Each row is a point on a landscape with many valleys, with its height.
A ball rolls from a point to the lowest of its 2 nearest points, and stops where none of them is lower. Distance is the straight distance between rows; heights are no part of it.
<1373>: [-19  18   6 -23   8  13   1   7   6  -4  -6   4  -7  21  36   7  40 -24
  35 -11   2   8   2  25  -1  14 -21 -53  23 -23  -4   9  20 -13 -26 -29
   6   5  12]  height 443
<20>: [ 20   3   0   1   0   5  -2   8  -9   6   9  -9 -15   4   2   4 -18  19
  24  -9 -13  -2  11  -3  12 -19  22 -11   0   8  -1 -21  23   2 -11  -5
  16 -14  -9]  height 650
<483>: [-11 -35  21  15  10   8  10  -2   4   0 -22   3  28  -7  -6 -12 -17  24
 -23   9  -1  -8 -56 -35  12  11  15 -16  14  25  -7  10  -9 -25  12  29
  -9  35   6]  height 727
<116>: [ 18  33   2 -18  -6  -1  15  -7  -8   7   6   7 -11   5   5  -6   7 -16
   9   3  -9  13  31  -1  -1   7 -12 -18  -3  -9  -6 -12  14  23   0 -28
  10  -4  -9]  height 899
<456>: [ 38   4  -6  19  15  11 -43   1 -24   3  14   2  -3   3 -24   1 -39  28
  -8   3   0 -12  14  11 -13 -18  10  17 -12   1  -3  13 -17   5  25  18
  -5 -17 -15]  height 410
<1276>: [  6 -10  -9  16  21 -13   2   2 -11   6  23 -39 -19 -12 -28  11   7 -11
  -3 -16  12 -25  10  29  10  -7  -3  33 -25 -35   8  -6 -12   0 -10   6
 -15 -14 -32]  height 614
<505>: [  9   9   2   7  11 -12 -18 -24   2  13  14   7 -19 -17 -24 -23 -27  -4
  -2   0 -37   1  18   4 -16 -12  11  43  -3  -2  28  23  10  56  23 -16
 -13 -28 -19]  height 847
<1345>: [ -4   8   2 -24  10   2   0  10   2  -9  15   9 -29  38  25   8  22 -22
  23  -4   6   3  17  20   1   1 -25 -32  18 -27  -1  -6  48 -26 -34 -23
   6  -1  23]  height 395
<991>: [ -6   3   1 -31  12  11  -4 -21   3 -11   0   6   1  -1 -31 -38 -22   1
   5  21 -12  -8 -25 -22  21   1 -11 -11   4  15  21  19  30 -13  13  34
 -35  -1  16]  height 659
<680>: [  7  28   7 -30  14  26   3  -2 -15  -7  -1   2  -7  18  11  15  24 -27
  25  11  26   0  23  17   3  18 -16 -39  14  -8 -19  -2  -1 -28 -27 -31
   9  -6   7]  height 483
<320>: [ 22  12  -3  10   6  -8  -4  11   2  10  -4   5 -13 -11   2 -12 -14  31
   9 -16 -46  -3   7   2 -11 -27  32   5 -21  10  -6 -21  16  27   8  -5
  31 -11 -27]  height 621
<564>: [  9  10   1  11  -2  -7   9  -7   0  -1 -12 -15  11 -23  18 -14   6  22
  27 -17 -20  15   7 -13  14 -16  20   3  -5  -4  16 -13   6  30 -17 -34
  31   4 -17]  height 551
<713>: [ 22   4  20  25  16   2   1  -8 -28   4 -29 -15  51 -29   2 -11  -1  13
  -9 -15  40  -3   7 -15  15  -2   1   2  -4  -1  22 -16  -6 -13 -20 -21
  24  12 -23]  height 363
<287>: [ 34  -2   8  38  15  18 -37 -11 -21   2  -6  10  28  -1 -10  11 -39  21
 -24  16  25  -9  20   5  -8 -17  -3  25 -12  11  10  10  -4  -7  20  13
  13  -6   1]  height 447
<612>: [  2  -5  -5  18  -9   1 -27 -12  -5  -4 -31   5  25   5   9  12 -13  15
 -17  11  30   2  51  -5 -17  -1  -8  30  -3  13  23  -1 -17  -7  18   4
   5  -7  35]  height 520
<433>: [-20  16  30 -20  16   9  24  -4   2  23   6  14 -16   3   2  -7  16 -42
  15   7 -26   2 -16  18  11  13  -3 -23  12   0 -16   9  45  21  -8 -12
  14  -5   4]  height 165
<1210>: [-11 -22  -8  -3   6   7 -38  -2   0 -14   6  -9   6  20  -9  12 -19  -1
 -12  18  31 -12  30  11  -3 -13 -20  28  19  10  19  19   7 -18  15  28
 -42 -24  24]  height 444
<838>: [  2   0  15 -13   4  32  25  26   1   0  -2  -2  22  -5  -3  -8   2  28
   7   8 -10  -9 -37 -25  27  10  11 -40  17  26 -14 -13  10 -22  -5   7
   2  14   6]  height 545
<250>: [-12   9  26 -14   9  -1  30 -18   1  19   8  17 -10   4  -8 -19   8 -34
   4  18 -11   3 -15   5   0  22  -5 -34  11   2 -26  24   2  14   1   3
  -1   0   6]  height 56
<423>: [ -1   3  -6  -6 -17 -19  -3   2  10  -3  24 -16 -27   9   2   5   9 -36
  -1   6   9   2  40   8   5  -2 -19  21   9 -12  14  -4   9  18  -1   0
 -22 -29   0]  height 610
<1138>: [ 10 -29 -10  41  18  -8 -12   5   0  24   9 -21  -9  -2 -17   5 -26  14
 -15 -15   3 -19 -18  17  -9 -25  30  22 -31  -4 -20  -7 -22  -8   9  25
   9  -6 -44]  height 558
<307>: [ 35  28  -7 -18  14   0  12  -9  -7   7   7  10 -17  -8  18  -3   8  17
  17 -15 -26   0  19  -3   1  -1 -11 -23 -12 -17  -4 -21  23  16 -12 -45
  34   3 -18]  height 918
<689>: [  2   9 -15  -7   4  -2  15  14  24   5  10   2 -18  -1  32  24  20  15
  16 -15 -18  -5 -11  12  -3 -18  21 -11 -23 -11 -27 -27   1  -4 -31 -25
  53   9 -22]  height 629
<789>: [  0  -7  -2 -10  14   0  11   5   5   4  28 -15 -43  12  19  25  13 -30
  30   2  -5 -12  -2  27  23  -3   0   1   1 -17  -7 -10  29  -7 -29 -19
  26 -16  -4]  height 814
<480>: [-15  11  -1 -29  15  31  -4  -2  -2 -29 -13  -9  19   2 -12 -36 -14   3
  15  14   7   3  -2 -15  23 -10  -9  -9   7  15  36  14  39 -14   5  32
 -17 -10  18]  height 692
<1205>: [ 35  21   8  -5   7  22  17   5  -9  12  13   0   3  -8  -9   0  -9  11
 -11  11   4  -7   8 -25  -2   8   4 -22 -10  18 -32 -21 -13 -14   9 -10
  25  13 -16]  height 431
<374>: [  8  -5 -11 -24  11   5   0 -12 -11  -7  22 -20  -5   6  23   7  16 -13
  33  10  10  -9  -4  -8  39  16 -17 -19   9  -8  14 -12  14 -21 -37 -41
  31 -11   5]  height 552
<747>: [  1   4 -25  -2 -27 -20  -2  -8   7   2 -11  13  14 -12  16   0   8  14
 -20 -14  -2  21  11 -27 -37   3   5  11 -11   5  -9 -11 -50  12  22  -2
  15  24   0]  height 595
<253>: [-47 -24   2   4 -17 -27 -16 -26  21 -33 -17   0   3   2   2 -26  -1   6
   1   1  -7  19 -42 -18   0  -8  -5  18  -6   8  32  37   4  -3   8  38
 -28   6  23]  height 359
<102>: [  2   4  -3   5 -13  10   4   4 -12  -6 -14 -20  27 -10  12  -4   8  11
  19  -4   8  12  11 -25  17   3   7  -7   9   3  12 -16  -4   8 -16 -30
  15   8  -8]  height 524
<882>: [  8  33   0  -5 -12  23  16  33  13 -10 -21  39  20   4   6   2  12  31
  -7  -6 -24   5 -24   1   3  22 -24 -49  18  -1   0  -3  14   1   0 -12
 -23  19  25]  height 324
<753>: [-18 -11   3  -5  15  32  -9 -15   0 -27 -27   5  46   5  -5 -25 -17   9
  -8  24  17  -1   1 -12   9   0 -11   3   4  19  35  27  21 -10  23  34
  -8   5  27]  height 715
<1044>: [-28  -3   5   4 -26 -21  17  11  22   6   0  -1  -6   9  11   6  13   7
  -8  12  11  -3 -42   2  11   3  -7 -22  -4  10 -30  -2 -11 -14 -17  33
  -3  11  28]  height 662
<873>: [ 31   3  -1 -21  29   5  -8  -8 -13   5  38  -6 -41  -7  -5   7   3 -23
  27   0 -19   2  25  18  33  -5 -27   4   8 -19  16 -16  39  10 -15 -24
 -13 -27 -10]  height 736
<386>: [-42 -15  -6   0  -3   0  12  -4  25 -32 -26 -12  17  -5  -1 -46  -5   0
   5   5  -3   6 -50 -20  25   8  11  -6  -8  -3  27  15   9  -4   2  34
 -19  13  13]  height 416
<598>: [  0  13   9 -10 -16   9  -5  10   6  -7 -30  25  26   2   1  -9  -3  40
  -6   6 -12   3  -3 -19  -6  18   5 -11  20  18  13   2 -10   8  18   8
 -13  11  46]  height 405
<379>: [-34 -23 -12  -3  -3  14  21  22   8 -21 -27  -5  45 -14   3 -23   7   0
  -2   2  10  -2 -41 -24  26  14  15 -17  13   4  11   3  -4 -13   4  18
  -8  26   6]  height 460
<400>: [ 25 -23  -5  28   5 -16 -15 -12  -8  16  -9  -2  -1  -7  -2   5 -28  16
 -35  -6  16 -12  -5 -17 -23 -13  18  14 -20  13 -17 -11 -25 -18  15  20
  15  11 -31]  height 519
<17>: [  5  -5  15  20 -29  -6 -41   7  -3 -12  -6  28  19   7   8  -2 -22  26
   2   4  -6  22  -7  -5 -26 -20  18  19   4   7  13  23 -16  19  21  34
  23   9  32]  height 538
<1129>: [-39 -23  -3  24 -23 -12  -9  10  12  -7 -14 -13  31   2  15  -5   3   7
   8  -7  17  23 -18 -10  -1 -18  22   4  10  13   5  -5  -4  -1  -5  36
   6   6  19]  height 643
<937>: [  6  -3   1 -11   5  26   2  -5 -22   0  -5 -13  21   0 -11   4  -8  -9
  -3  22  22 -14  30 -22  23  12 -16  -3   8  20   5 -16  10 -20  -5  -7
  -1  -7  11]  height 317
<167>: [ 23  -2  -7  21   5  -7  10  -2 -16  13   5 -16  -2  -9 -14  23   0 -24
 -23   4  43 -27   0   0   5   4   3  10 -28 -14 -19 -24 -14 -39 -18  -1
  18   6 -24]  height 465
<524>: [ 20  20  -2 -20  13  24  10 -13 -24  -4  12  -6   5  -5  18   6  25 -21
  31  10  10   3   7   0  28  28 -23 -35  11 -10  -5   0  -7 -10 -22 -51
  26   3  -9]  height 518
<995>: [ -8  -1  -7  -8 -15  -3 -17  35   9 -26 -10  -1 -15  34  17  22   3  29
  18 -20   8  11  17  14  -8 -19  13   0  15  -3  25 -21  27 -22 -28   2
  -3 -16  40]  height 437
<778>: [  0 -26  -3  -8  20  10   2   0  -6  15  33 -26 -26 -10   2  12  -1 -24
  41   3 -15 -14 -15   7  46 -14   7   4   5   5  -2  -7  38  -8 -22  -7
  15 -18 -17]  height 841
<616>: [ -6 -27   1  15   0   5  26  23  23 -12 -17  26  36 -24   3   4  -2  18
 -25   2   1  -4 -57 -31   9  23   5 -16  23  15 -14   9 -33 -16  13   2
 -20  43   8]  height 734
<166>: [  0  -7  -2  -1   2  41  26  47  12 -13 -12   5  45 -21   7  16   5  27
   1   0   0  -7 -23 -23  18  13   6 -32  27  24  -3  -9 -15 -14  -4 -15
   1  24   2]  height 521
<359>: [ -3  -3   6  18 -18  -3 -31  18   6  -6   7   4   5  15   0  -3 -21  22
  14  -2  -6  10  -2  12 -10 -25  21   3   9  11  12  14  12  13   9  37
  -2 -17  19]  height 565
<1315>: [-13  16  17  -8  13   9  22   0   1  25   9  -6 -22 -13  14   4  13 -42
  11   7 -15  -4 -17  23   8   5  14  -1  -5   9 -35   2  17  20 -10 -20
  44  -4 -18]  height 252
<281>: [-37 -11  -6   0 -32 -18  10  13  20  -2   3 -28   0   1  24   5  27 -23
  21  -7   6  13   6  -4  12  -7   8  11   6   0  11 -12  11  12 -13   1
  10  -7   5]  height 577
<323>: [ 28   3  18  42  18  -6  -1 -13 -11  14   2 -10  20 -30 -16 -31 -25  13
   5  -7 -12   4  -4  -4   7 -27  24  14 -18   5   0   4   6  16   3  -2
  28   9 -39]  height 286
<1121>: [ -9 -20  13   7   3  10  -2  -5  -1   9   1  -9  19  -3 -17 -17 -26  11
  -1  13   2 -13 -37 -23  16 -12  12 -16   9  30  -9  12  18 -24   3  44
  -7   7   5]  height 705
<1263>: [ 37   4  10   2  18  29  16 -10 -26  18  -3  -2  26 -17 -15  -4 -11  -5
 -19  17  16  -7  12 -36  15  29 -12  -9   3  15 -12 -16 -10 -14  14 -22
   9  17 -11]  height 386
<1290>: [ 21 -15 -18  10  16 -30  17   2 -19 -11  13 -20  -3 -12 -44   6  28   7
 -18 -19   9 -41  11  29 -14  -2   4  28 -28 -31  -9 -15 -16 -12  -7  14
   2   1 -34]  height 566
<1147>: [-27 -18   1  -2 -21 -14  19  -9   9 -14 -19   9   0   4   7  -5  10   8
 -21  19  -2   4 -55 -18  16  22 -21 -14  -1  10 -15  16 -18 -10   1  16
 -20  22  21]  height 687
<535>: [-14 -14  -1 -19 -24 -28 -25   0  14 -18  12   2 -27  21   3   1   1  -3
 -14   4  15  -4  17   4  -9  -6 -32  26  22   7  22  22   2  -9  10  31
 -52 -19  36]  height 372
<588>: [ -3  18   2  -8   1  17  16  -1  11   3 -23  13   7 -15   3  -6  19 -34
  12  -1   7   1   2  13 -23  31  -6 -43  29  -7 -23  35 -46   9   5 -18
 -20   4  -8]  height 496
<823>: [  0  17   4 -14   4  -8   5 -14   9  23  18  27 -39  -5 -16 -14 -18 -19
 -19  -1 -41   1  10   6 -28   4   5  32  -1   2   9   5  31  56  13 -17
   5 -20 -10]  height 817
<1179>: [ 12  10 -10 -12 -19  -2 -13  -8  -1   0 -23  18  10  -1  12   9  -6  27
 -26  -1  12   0  40 -19 -31  12  -6  15  -6  18  -2  -5 -38  -2  26  -2
   8  15  27]  height 557
<766>: [ -3  19 -24   7 -18 -19   8  -6   9  -3  -2  -7  12 -14  11  10  36 -18
  -9  -5  28   3  16   9 -22   4 -11   4 -34 -15 -26 -16 -41  -2 -10 -15
  27  13 -21]  height 651
<1073>: [ -1 -11   9   6  25  10  -2 -23  -1  33  26  -7  -4 -27 -37 -18 -29 -25
  12   8 -28   0 -14  -3  22 -15  22  33   3  13   1  14  29  33   8 -15
  -8 -15 -28]  height 719
<130>: [-14   3   2   8 -28 -20 -27  14   9  -5 -21  20  12  -1  20   3  -9  34
   3 -13  -1  21  -9  -9 -30 -17  21  13   6  10  -1  -5 -36   2  11  36
  12   7  48]  height 511
<707>: [-12  24  25  12  16  -3  19 -10  19  18 -19  51 -16   6  -9 -23   5   0
 -11   0 -44  12 -31  11 -20  29 -13 -51   4 -16 -22  27   5  15   4 -23
 -23   4  18]  height 332
<251>: [-23 -30  -7  12 -14 -12  28  -3  17 -42 -17  38  11 -17   7   2   6  -3
 -20   6  -4   4 -65 -16  13  30 -12 -11   1  -2 -18  26 -32 -12   5 -13
 -33  34   5]  height 710
<770>: [-20 -18  -5  12 -25 -17  13  16  14  16   9 -14  -7   3   7  18  -1  -9
  -8  -4  24  -5 -12  -6  -2  -6  21   0 -10   6 -25 -13 -17 -15 -12  25
  14  12   4]  height 633
<577>: [ 13 -18  15  27   3  10 -26  -7  -8   9 -18   8  20   3   6  13 -33  25
 -25   7  21  -7   8 -14 -20 -11  15  12  -1  27  -5   6 -15 -20  19  26
  15  10  13]  height 478
<1164>: [ 27   6  -6 -15   2  -5 -31  -5 -14  15  25  12 -32  10 -19  -4 -37   8
  -4   6 -21  -8  29   3 -18  -6  -2  10   6  -1  13  10  -6  19  27  11
 -28 -23  -4]  height 476
<686>: [-14   8  22   5  16  16  34   4  12  31   6  -1   6 -19  12  -7  16 -40
   3   8 -13   2 -31   7   0  20  22 -25   2   5 -43  18 -25  10   5 -18
  32  17 -26]  height 318
<65>: [  4  -9 -12  13  -3  16 -18  28  -4 -26   3 -19 -17  33  -9  26 -12  26
  18  -8  10   4  11  25  -2 -25  25  16   2  -6  17  -7   6 -15 -20  10
  -5 -24  11]  height 396
<827>: [  1  13 -12  -9  14 -22  10   6   5 -11   6  -1 -36 -13  -1   3  31 -12
  -8 -12 -16 -20   2  48 -15  -2  -9  37 -24 -15 -26 -16  18  33 -12 -22
  31 -23 -30]  height 749
<189>: [-27 -23   3 -21  -3  -5  -8 -31  -4 -30 -33   4  16   4   1  -8  -5  -1
 -21  12  15  -3   2 -24   1  13 -27  19   9  16  36  31   7 -16  21  24
 -36  14  31]  height 741
<361>: [  4  29  12 -27  12  -3  13 -26  -2  10 -21  30 -17   8   0 -19  10 -18
  -6   2   3  10  21   5 -41  25 -17 -42  17  -6 -26  33 -37  11  12 -13
 -19   1   3]  height 441
<1155>: [  6  15   4  21  11   7  28  -4   1  21   1  -4  26 -34   9  -9  23 -43
  -6   2  -5   1 -16   4   4  28   2 -10 -11 -12 -21  12 -39   9   6 -39
  28  30 -48]  height 370
<1163>: [ 26  -1  23  39  18  10   3  -2 -21  10 -13 -18  37 -26  -3 -20 -15  18
   2  -6   6   8 -12 -25  19 -14  21  -4  -5   7   1 -15   0 -10  -9 -15
  33  18 -36]  height 327
<739>: [-17 -22  -7   2  -1  33  10  24  -8  -8 -25 -17  55 -11  15   5   9   2
   1   2  21  -3 -10 -27  25  13   6 -16  17  16   9 -13  -7 -19  -9 -15
  11  16  -5]  height 495
<806>: [ 26  -4 -28  17  -1 -18   7   3  -7 -11  -1  -5  -3  -3 -27  16  11   8
 -35   3  23 -28  10   6 -22  -4   5  22 -33 -12 -26 -24 -24 -32  -6   5
  14   4 -24]  height 516
<312>: [ 14 -15   3  44  13   8 -18   5 -22 -10  15 -29  13  -4  -9   8 -20  14
  13  -9  26   0  -5  20  22 -30   7  16 -13 -12   9   1  11  -6 -21   4
   8 -14 -27]  height 288
<16>: [ 17   9 -10 -15  15  15   1  26   1   0  28  -5 -57  52 -14  24   4  -5
   0 -14 -21   1  24  41 -11  -8  -6   8  -5 -37  14 -18  21 -11 -10   2
 -29 -10   3]  height 226
<658>: [  5  13   5 -11  -3  -5  -4  32  -1  -6  22  13 -38  41   3   8   2  -5
   2 -14  -9   0  28  30  -9  -5 -21 -15   7 -22   7 -15  51 -15 -16   2
 -26  -5  28]  height 321
<214>: [ 26  15  15 -19   8  15  18 -18 -13  15  20  13  -3   0 -25 -19 -12 -20
  15  11 -30   8  11 -22  16  17   6 -22   9   7   1 -10  26  22  11 -15
  -4   2  -4]  height 873
<5>: [  8  19  -5   1  -5  -5  21   4  11   8  -4  -6  12 -28  15  -9  19  14
   4 -13 -24   3   2 -11  -1  -6  13  -2 -21   2 -14 -22 -16  24  -4 -30
  36  20 -36]  height 578
<627>: [ 20  13   1 -13   9  -3  -5  -9 -13  -4  41 -11 -32  -7 -16   4   7 -48
   1  20  11   0  43  20  21   4 -34  13   4 -22   6 -10   7   3  -9  -9
 -28 -28 -10]  height 671
<541>: [  9  34 -28 -11 -11  -8  -3  -7  17 -18 -11  18  -2  13  -1  13  39  -4
  -4   3  16   4  32  24 -50  -4  -7 -13 -20  -8 -41 -13 -33 -12  -7 -13
  16  -2 -14]  height 681
<1041>: [-43  -8   4   3 -29 -23   3   7  29  -9 -14  -5  17   1  13 -16  16   1
  22 -10 -16  29 -11  -6  -2 -10  19   9  14   5  23  -2  12  24   2  22
  -5  -5  28]  height 616
<3>: [ -7  -1   7 -21  -2  18  26  -1 -10   1   7  -3  16   0 -10 -13   9 -27
   2  23   9 -10 -16 -15  25  29 -13 -31  11  10 -14   7   6 -13   3  10
  -1  13   7]  height 175
<441>: [ -1 -25  -8   3 -18 -24 -10 -30 -13   8 -23  -1   0   4  17  32  -7 -17
 -36  -6  46   0  22 -16 -19  10 -15  29  -3   3   6  -8 -22 -12  10   8
  -8  11   6]  height 737
<176>: [ 33  28   7 -11  20  11  13   2  -1   6  18  17 -22  13 -16   3  -4  -2
 -14  15   8 -11  10   6 -25   3   7 -31 -16   9 -58  -9 -13 -26   6   8
  21  -1 -13]  height 477
<14>: [  0  15  13 -12  -8  -6  12  -8  11  22   7  17 -11   5  -9 -16 -15  -3
   6  -3 -43   7   8  -9 -10   6  21  -4   3   5  13  -2  32  40  13  -9
   0  -3   4]  height 846
<649>: [  4  16  -4  -8 -10  13   5  11  15 -18 -38  37  15   6   1 -12  -2  40
 -16  20 -28  -6 -33 -15  12  31 -18 -20   9  12   7   0  -1  -5  16  -2
 -31  10  39]  height 368
<460>: [ -9   5   8 -34   7 -13 -11 -26  13  -2  26  24 -18   6 -28 -32 -14 -14
   1  14 -31  -1  -3 -11   2  -2 -16   1  16   1  34  28  39   9  17  17
 -53 -17  14]  height 601
<728>: [ 27  -5   8  56  11   3 -17  -4 -18  13  26  -4  30 -12 -12  -6 -32  14
  -4  -6   8  10 -21  15  12 -35  10  21 -19  -5   4  14  10  14   7  13
  15   0 -42]  height 240
<1083>: [  2  -5   2   9  39  11 -17  -4 -10  31  34 -25 -13 -20 -28  -5 -23   2
   9  -3 -18   0  -1  23  22 -20   4  29  -7  -7  -2  11   6  30  16  -7
 -28 -32 -32]  height 686
<1130>: [ 24  -9 -16  -6  29   0   4   4   5   4  25  -8 -52  16   9  17   1   0
  23 -16 -18 -12   9  26  13  -7  -8   6  -1 -38  13 -20  34   1 -29 -28
  15 -21  -3]  height 784
<439>: [-14   4  -7   7 -20 -14  14   6   6   6   7 -27  -4 -12  26  16  25 -24
  14  -3  13   0   4   4  14   1   6   6 -17 -10 -11 -16 -10   2 -22 -22
  32   6 -15]  height 615
<35>: [-20 -12   5 -13 -29 -22   9 -19  -9  -5 -11  12  -3   5  20  19  10  -6
 -29  -6  28  16   4 -12 -25  18 -23   6   4  10 -14  18 -35  -5   9  10
  -9  27  26]  height 772
<434>: [  7 -23 -11  16   8   2  -5  10  -9 -12  15 -38 -21   4  -6  22  -2   3
  26  -6  16 -11   0  12  24 -19  15  16  -6 -18  11 -12   7 -19 -36 -11
   6 -18 -11]  height 342
<1324>: [ -4 -27   0   6  -7  -1   4 -25 -11  14 -21  -8  31   0   3  -2  -6 -21
 -20   9  24   1  -4 -33   4  21  -2   2  14   3  11  -3  -9  -4  12  -1
  -6  20 -10]  height 482
<1375>: [-24 -12  20  -1 -34 -26 -19 -10  -9 -19 -37  25   4  -3  15  10  -1  32
  -8 -12 -13  22 -18 -20 -22  -1  -3  24   5  16  13  18 -36  -6  17  19
 -14  20  53]  height 475
<1220>: [ -3  37  12   2   0  11  19  18  13   7 -14  37   4   5   2 -11  13   6
  -1 -15 -34  18 -14  14 -14  22 -19 -58  12 -19 -12  11  18  15   2 -19
 -18  20  13]  height 280
<611>: [-24 -28  -7  29 -12   1 -23   7   5  -9 -18 -11  28  15   9  21 -10   4
  -9   3  46   6   8   5  -9 -15   9  23   4  13  10  -5  -1 -24  -3  33
   3  -7  25]  height 666
<1013>: [  0 -12  32  -5 -13  -1 -15 -12 -13 -21 -41  35  15  -4  -1   3 -12  39
 -17   0 -18   2  -6 -26 -15  17   3  12   8  22  16  29 -29  -4  28   4
 -15  28  44]  height 442
<42>: [  0  21 -10   1 -13  23  10   3  -6  -5 -10  -5  26 -12  14   7  30 -40
   7   7  27   7  13   7  -4  32 -19 -26  13 -10 -12  14 -39   6  -2 -32
   4  12 -15]  height 534
<1206>: [-34 -22   7  -8 -29 -43 -17 -18  16 -13   2   7 -26   7   4  -6   5  -1
  -3  -5 -14  11 -14  -6 -12 -14 -15  29  12  10  30  38   4   4  10  28
 -42 -14  28]  height 281
<1214>: [ 10  -6   3   3  49  15 -13  -3 -15  11  37 -43 -19  -9 -30  10  -1  12
  24 -14  -3  -7   2  33  32 -20   1  26 -15 -29   6  -1  -2   2 -11  -8
 -28 -23 -27]  height 655
<521>: [-10 -27 -13  23  -7 -13   7  11  11  25  18 -26 -22  -3  -5  16 -12 -14
  -8  -9   5 -16  -8  13  -1 -16  23  23 -23  -2 -22 -11 -13   1  -3  19
  13  -7 -23]  height 596
<1187>: [ -6  20 -18 -11 -37 -20  -4  15  15 -10  -2   0  -8  14  19  10  17   0
   5 -12  14  21  37   2 -18  -3  -3  12   0  -6  10 -25  -4  11  -3  -5
   1  -9  22]  height 522
<796>: [ -6  24  -2 -12   6 -11  11  -7   3  11   5  11 -39 -18  -4 -14   8 -35
 -20   4 -16  -3  -1  23 -22   3  -7  39  -9   0 -16  -1  22  55  -2 -24
  27 -22 -26]  height 782
<151>: [  2  18 -25  -3  -2 -29  11   3  11 -19   1   5 -30  13  -5   9  39 -21
  -3   3   3  -4  29  46 -31  -6  -6  13 -30 -27 -27 -12 -10   6  -8 -13
  13 -22 -18]  height 713
<459>: [-11   2 -13 -12  -7  -1   8  18  28   6   8   6 -17  20  40  30  18  14
  24 -23  -4   7  -6   8  -2 -10   9 -29   1 -18  -3 -22  19  -6 -38 -24
  36  11  12]  height 604
<406>: [  9   3  -2  15  -3  -4 -31  20   4  10   5   9 -18   8  -2  -6 -21  26
   9 -15 -38   2   5  23 -25 -25  30  15 -15   1   7   3   3  34  22  19
  14 -25 -10]  height 597
<1093>: [ 28  13 -10   7  29   8 -28   1 -20  -4  18 -18 -14  12 -40  -1 -11  40
   2  -8 -20 -17  14  33 -11 -16   9  22 -29 -20   4  -5 -19   6  12  14
 -16 -22 -25]  height 369
<601>: [ -4 -13   2 -31  12  19  10  -8 -11   5  21 -15  -8  -5  -5 -13   6 -27
  39   9 -22  -3 -12 -14  43  -1  -1 -17   9  13  12  -5  46  -4  -9  -1
   8  -5 -11]  height 868
<710>: [-13  -7  -1 -27   8  35  24  11  -6  -9 -17  -4  31  -1  -5  -7   2   4
  -8  22  19 -23   6 -15  29  20 -23 -19   6  23   5  -4  10 -29   5  10
  -7   5  24]  height 253
<718>: [-16   6 -15   5 -16 -15  22   2  26  17  -1   6  12 -19  16  -2  18  -3
 -14  -9 -19  15  -9  -7 -23  -3  13   7 -19   7 -28 -14 -38  29   7  -9
  33  22 -23]  height 605
<1219>: [ -6 -27 -19  25 -17 -23 -25  -6  -2   1  -4 -18  -8   7   4  19 -13  -8
 -17 -13  37   4  15   3 -19  -9   3  38  -5  -8  10  -3 -19  -5   7  23
 -11 -11   2]  height 697
<773>: [ 14  16 -29   2 -21 -22 -10  11   1 -15  -6  -2  -4  -1  -1   5   8  21
  -5 -10   8  -2  33   4 -22  -9   9  20 -24  -3  -3 -29 -18  -1   0  -3
  13  -9  -3]  height 567
<1161>: [ -4 -13   2  22  -8   3 -22 -25 -12 -10 -27  -2  44   7   5  -5 -12  -4
 -14  13  30  17  21 -20  -9   3  -4  20  12  10  30   8   2   7  15   5
   0   4  11]  height 526
<786>: [  2  -8   1  19 -10  -6  17 -11  -9  28  -8 -13  30 -17  10  -3  14 -40
 -14   4  18  -1 -15 -18  17  31   1  -2  -2 -12   4 -10 -23   0   2 -23
  12  27 -33]  height 427
<787>: [ 18   1  -2  15   4 -12   4   0 -23  -1  -8 -24  15 -24  -3   8   4   4
  -5 -15  40 -20  12  -8  11  -4   3   9 -21 -12   7 -24  -9 -29 -31 -19
  23   7 -17]  height 411
<63>: [  4  10 -16 -11  18  10 -11  12   5  12  26 -25 -43  38 -29  16  -1  15
   0  -8 -28  -7  11  38 -14 -10  10  26 -24 -26   8 -16 -11   5   7  12
 -28 -22 -17]  height 313
<958>: [  7 -12  10   4   4  16  -2  10  -9  19  21 -12  -6   0 -20  -1 -28   8
  20   2  -7 -11 -11  -7  18 -21  22 -15   6  25 -14  -5  25 -13  -3  25
  -1 -10  -9]  height 678
<615>: [  3   4  -4 -14   3  -8 -19   6   8  13  35  -6 -36  15  -9   2 -11 -13
  -6  -2 -21   2  33  17  -6  -7 -15  24  12 -13  23   4   7  30  19   5
 -44 -37  -6]  height 546
<211>: [ -1   9   9 -22  -3  17  21  20   2   3   8   2   0  12  20  16  14  12
  21  -6  -4  -2 -19  -5  19   6   2 -46  12   3 -18 -16  17 -16 -24 -10
  19  13   6]  height 574
<855>: [-15 -25   0  -3  10  -2 -45 -15 -12 -10  22   0  11  12  -9   3 -24  -1
 -11  16  14   6  -1   1  -3 -23 -11  20  20   0  19  51   9   0  30  25
 -45 -18  -1]  height 490
<1159>: [ -2   2   0 -27   7  -2 -41  -7   4 -16  23   9  -2  12 -16 -22 -14  -5
   3  17  -9   4  18   0   0 -19 -15  10  32  -2  34  32  28   5  26  23
 -58 -30  11]  height 542
<923>: [-35 -24   6 -13 -31 -31   0 -22  -6 -19 -23   4  -8   7  13  13  10   4
 -27   3  16   7 -10 -15  -4  12 -38  18   5  19   9  21 -12 -19   6  24
 -33  17  39]  height 769
<118>: [-21  22  -6 -15 -35 -13  -8  31  16  -8 -13  12   3  17  28   9  21  25
  15 -26  -1  23  14   3 -13  -5  -6 -12  13  -4  20 -27  16   0 -13   2
  -8   2  41]  height 479
<236>: [ -7  18  24  -7  13  -7  27 -26  11   3 -20  52 -23  -1  -1 -15  10   3
 -11 -10 -25  13 -17   4 -39  29  -4 -40   8  -7 -24  44 -36  17   9 -22
 -20   8   2]  height 385

Call two points neighbours if one is among the 2 nearest of the other. Go from one point of each pair to the other, from neighbour to neighbour, staying as low as possible. Name the highest point that can't be avoided.
<281> / <728> => <505>
<16> / <1220> => <42>
<250> / <612> => <1161>
<1206> / <250> => <718>

For each start below, name the point where the ball stops.
<1083> => <728>
<616> => <16>
<773> => <728>
<1121> => <1220>
<923> => <1206>
<601> => <16>
<1161> => <250>
